Each scene shows the same named points in several views. A view is turned or mirrored, and shifted as a whole, has a little noise and may leave points out.

Scene 1
View 1
rim: [ 44   2 -19  -2 -21   5   4 -11  39  13  41  46 -46 -10 -18  50   0  37
  13  16]
dudi: [ 16  15  -9  10  19  -8   8 -23  -3  -7  34  56 -22 -36  10  25  -2  -7
  10  28]
mot: [-39  48  -7  33  -7 -19  33 -28 -35  29  51  51 -20  13 -15  40 -20 -70
  -1  15]
ror: [ 23 -35 -10  42 -32 -43  -5 -10 -13  -9  39  72  28 -14  43   3  -1 -44
  29  48]
dila: [ -5  16 -14  42 -25 -13  31 -20  -5  10  33  63 -17   3  -6  39  -3 -32
   9  20]
Nup: [ 40 -14 -22  30  11   5  19 -25  25 -30   2  45 -58 -31 -11  34   8  27
  27   1]
zug: [ 36  18 -23   7 -36  14  18  -8  38  31  40  51 -41  -1 -27  62   6  34
   6  13]
vid: [ 66 -35 -17 -17  16 -16 -29 -18  26 -21  38  29 -46 -34   2  18 -11  33
  34  15]
vegeb: [ -5  45 -11  30  -8   1  22  -9 -23  34  41  70  21 -29  14  34  18 -36
  -1  47]
muvo: [ 29   4 -21   2  -3  -8  -5  -7  -2  27  43  26 -26 -16 -16  38   3  -3
  18  15]
nar: [ 10  -6 -10  28  -7 -21  20 -34  11 -23  31  57 -50   3  -7  30 -24 -12
  17   5]
Fazam: [ 22  13 -16  10  -1  -3   7 -16   3  12  37  45 -25 -21  -6  36   2   0
  12  20]
nupog: [  9  26 -18  16  20   8  29 -32   9  -9  21  42 -61 -21 -23  45  -3   7
  10   2]
pef: [  3  -1  -5  -7   9 -31   7 -48  12 -22  59  34 -85  21 -27  33 -60 -13
  16  -9]
Dotuz: [ -6 -12 -16  45 -15 -27  33 -39   2 -26  24  43 -69  24 -25  34 -30 -31
  25 -16]
tiva: [ 46 -11 -18   9 -25  -3   0  -9  31   7  38  57 -23 -17   2  35   3  23
  19  26]
genin: [ 79 -18 -24 -13 -50   4 -27  20  38  49  56  47   9 -25   5  42  27  44
  18  46]
Lomi: [  6   4  -6  11   6 -29  -2 -24 -18  -1  53  46 -17 -11   9  19 -21 -39
  14  26]
tepib: [ 39  14 -16 -14 -17  -1 -10  -6  21  33  60  48 -15 -21  -2  43   0  17
   8  36]
kar: [-16  67  -9  16 -49  -5  15   7 -23  87  80  79  49   1  10  50  11 -49
 -20  63]
View 2
pef: [-45 -18  13  15 -14 -48 -26  36 -12 -21  64  35  25  10  35 -27 -28 -18
  25 -38]
genin: [-11 -45 -14  17  14  74  40 -15 -48 -60 -23  -4 -26 -46  12 -16  32   6
  44 -64]
mot: [-14  -4   7  19 -34 -14 -35 -37  11  -9  22  32  26  48  13   5 -48  59
  67 -11]
nupog: [-10  -3  19 -25  -5 -17  -7   3  -3 -14   1  40  23  -6  52 -42 -16   2
  32 -17]
tepib: [-11 -21  -4  16   8  46   9  -4 -18 -35   2  10  -4 -17  29 -17  12   8
  55 -48]
tiva: [-14 -33  -3   0   4  20  23 -10 -36 -36   2  27 -10 -25  18 -31  19   4
  27 -38]
ror: [-25 -54 -49   9  -6   7  21 -31 -19 -22  14  25 -36  26 -57 -20   1  55
  23  -4]
Dotuz: [-34 -30  16  -6 -35 -66 -13  -9 -29 -25  36  53  24  14  17 -29 -39  12
   8 -15]
vegeb: [  7  -7 -13   2 -10  36  -3 -51  14  -6 -13  26  -3  26   4  -9  -7  63
  69  -5]
dudi: [-12 -12 -14 -16   7  11   3   3   8  -8   4  27  -5  11  14 -36   0  19
  36 -10]
Fazam: [-13 -19  -1  -7  -1  12   2  -3  -7 -24  -3  20   3  -4  24 -30  -9  17
  40 -25]
nar: [-28 -30   3   4 -17 -40  -3  -8 -28 -19  40  48   7   4  13 -31  -9   5
  14 -23]
Nup: [-15 -26   7 -44   2 -24  20   9 -26 -25 -12  41   5 -25  33 -59   1  -9
   1 -17]
vid: [-35 -40 -20 -16  21   6  25  51 -22 -38   7  10 -16 -27  15 -54   9 -28
   6 -38]
zug: [ -2 -20  27   6  -9  20  11 -26 -42 -41  -2  32  16 -37  53 -18  10   0
  44 -53]
rim: [-15 -22  13   2   2  17  14   1 -37 -38   3  25   4 -33  43 -30  12 -11
  33 -51]
Lomi: [-28 -22 -20   8  -4  -2 -11   6   7 -16  24  20  -4  29  -7 -20 -21  31
  40 -13]
dila: [ -9 -21   3   6 -24 -10  -4 -44 -17 -18   9  42   8  15   9 -14 -19  42
  42 -13]
muvo: [-22 -26   2  -1  -5  17   4   7 -13 -40 -12   5   4  -8  23 -22 -20  16
  45 -37]
View 3
kar: [-27 -14  44  27  23   6 -91  35   7  41 -30  40  -7 -40  15  42 -10 -24
 -28  22]
zug: [  9  10  55 -30 -61  11 -54  40 -35  37  -8 -18   4  26  15  16  35  20
  -3 -27]
rim: [ 18  10  42 -22 -56   2 -47  31 -37  23  -9 -34   9  37  13  15  27  31
   7 -43]
tepib: [ 16  -5  36   5 -27  -9 -63  35 -28  19 -25 -17  -1  19  15  25   8  31
   6 -38]
ror: [  8  33 -25  28  12 -27 -34   4  -5 -16  -4 -50  13  -4   7  56 -27 -25
 -46 -31]
Lomi: [-11  10   7   1  18   1 -18 -19   0 -17 -25 -25  34  29  15  22   1  -4
   8 -19]
Dotuz: [-10  37  20 -43 -22  23   8 -20  -3 -12   1 -45  57  47  12  13  41 -28
  -7 -12]
Nup: [ -7  45   8 -41 -50   2 -18   0 -43  13  11 -64   1  63  12   6   8  34
   5 -34]
vegeb: [-37  13  16  11  17   2 -61  10  -5  30 -13   4 -11  -4  15  29 -22  -4
 -18  12]
genin: [ 42  -1  35   6 -52 -39 -81  68 -53  22 -28 -32 -27   6  12  45  -2  40
 -30 -63]
dudi: [-14  20   3   2  -6   0 -38  -5 -16  10  -5 -32   1  36  13  12 -13  24
  14 -20]
nupog: [-26  24  28 -38 -28  22 -24  -6 -22  21  -2 -29  14  55  16  -4  19  25
  25 -11]
vid: [ 32  16   3 -10 -39 -24 -23  10 -43 -12 -14 -67   6  61  12  16   2  58
  20 -73]
nar: [  0  33  14 -18 -26  17 -11  -7  -6  -1   4 -45  39  42  12  15  24  -7
   5 -25]
Fazam: [ -9  13  23 -16 -17  -1 -40   9 -24  12 -18 -26   5  33  14  16   3  19
   2 -22]
muvo: [ -2   0  34 -24 -14 -13 -40  15 -34   3 -37 -21   6  32  15  19  11  24
  -2 -29]
tiva: [ 19  26  20 -11 -51  -6 -45  28 -36  19   1 -46  -3  35  11  21   8  29
  -5 -46]
View 4
pef: [ 40   2  42  21 -97 -18  -9 -14 -12  12   1  -3 -41 -41 -25  67  -9  44
   3 -46]
nar: [ 20 -10  26  -5 -52 -18  -2 -16  -8  -3  -1  17  -7 -50 -19  42  -7  18
  -2 -47]
nupog: [ -8   3  21   4 -48 -24  29  -7  17   7 -15 -12   7 -24 -10  56 -12  29
  13 -59]
vid: [ 36  37  18  17 -22 -57   9 -30  42   6 -38  16 -42 -74 -12  13 -24  29
  25 -20]
Lomi: [ 18   9   9  15 -63   1 -11  15   4  -2  -5  11  -5 -39 -16   3   3   8
 -21 -13]
dila: [  5 -25   3  -9 -40   6 -12  11 -17  -9   1   2  25 -30  -4  21   2  -1
  -5 -47]
rim: [ 25   3  12   1 -13 -35  -5 -15   5   4 -47 -15 -16 -39  12  34 -26  21
  50 -42]
mot: [ -1 -26   2   8 -82  37 -19  41 -23  -2  18 -18  26  -3  -4  23  16   5
 -28 -43]
Dotuz: [ 25 -28  24  -1 -76 -13  -7 -21 -14   4  31   8  -8 -51 -20  65  -3  32
  -9 -84]
genin: [ 35  10 -22   5  34 -38 -34  -1  19  -4 -74 -14 -16 -51  34 -28 -31  -2
  62  -7]
tepib: [ 21  13   2  10 -19 -19 -14  12   7   1 -55 -18 -12 -28  14   5 -16   9
  38 -11]
Fazam: [  5   6   2   7 -32 -18   3   6  15   0 -24  -8   2 -34  -1  17  -9  13
  13 -34]
ror: [ 26  -5  -8  -8 -19  -5 -31   5  -7 -21  -2  51  14 -71 -18 -39   6 -23
 -33   1]
zug: [ 16 -15   5  -7  -8 -27 -12  -7  -7   2 -47 -28  -4 -25  21  39 -24  18
  57 -53]
kar: [ -7 -24 -24  -3 -28  45 -39  69 -35 -13 -38 -34  45  21  29 -23   9 -28
   5   2]

Which points are out of place in each view (at most two, in the order of its rows)? Write - if all are in place.
view 1 => kar
view 2 => nar
view 3 => Lomi, tiva
view 4 => Dotuz
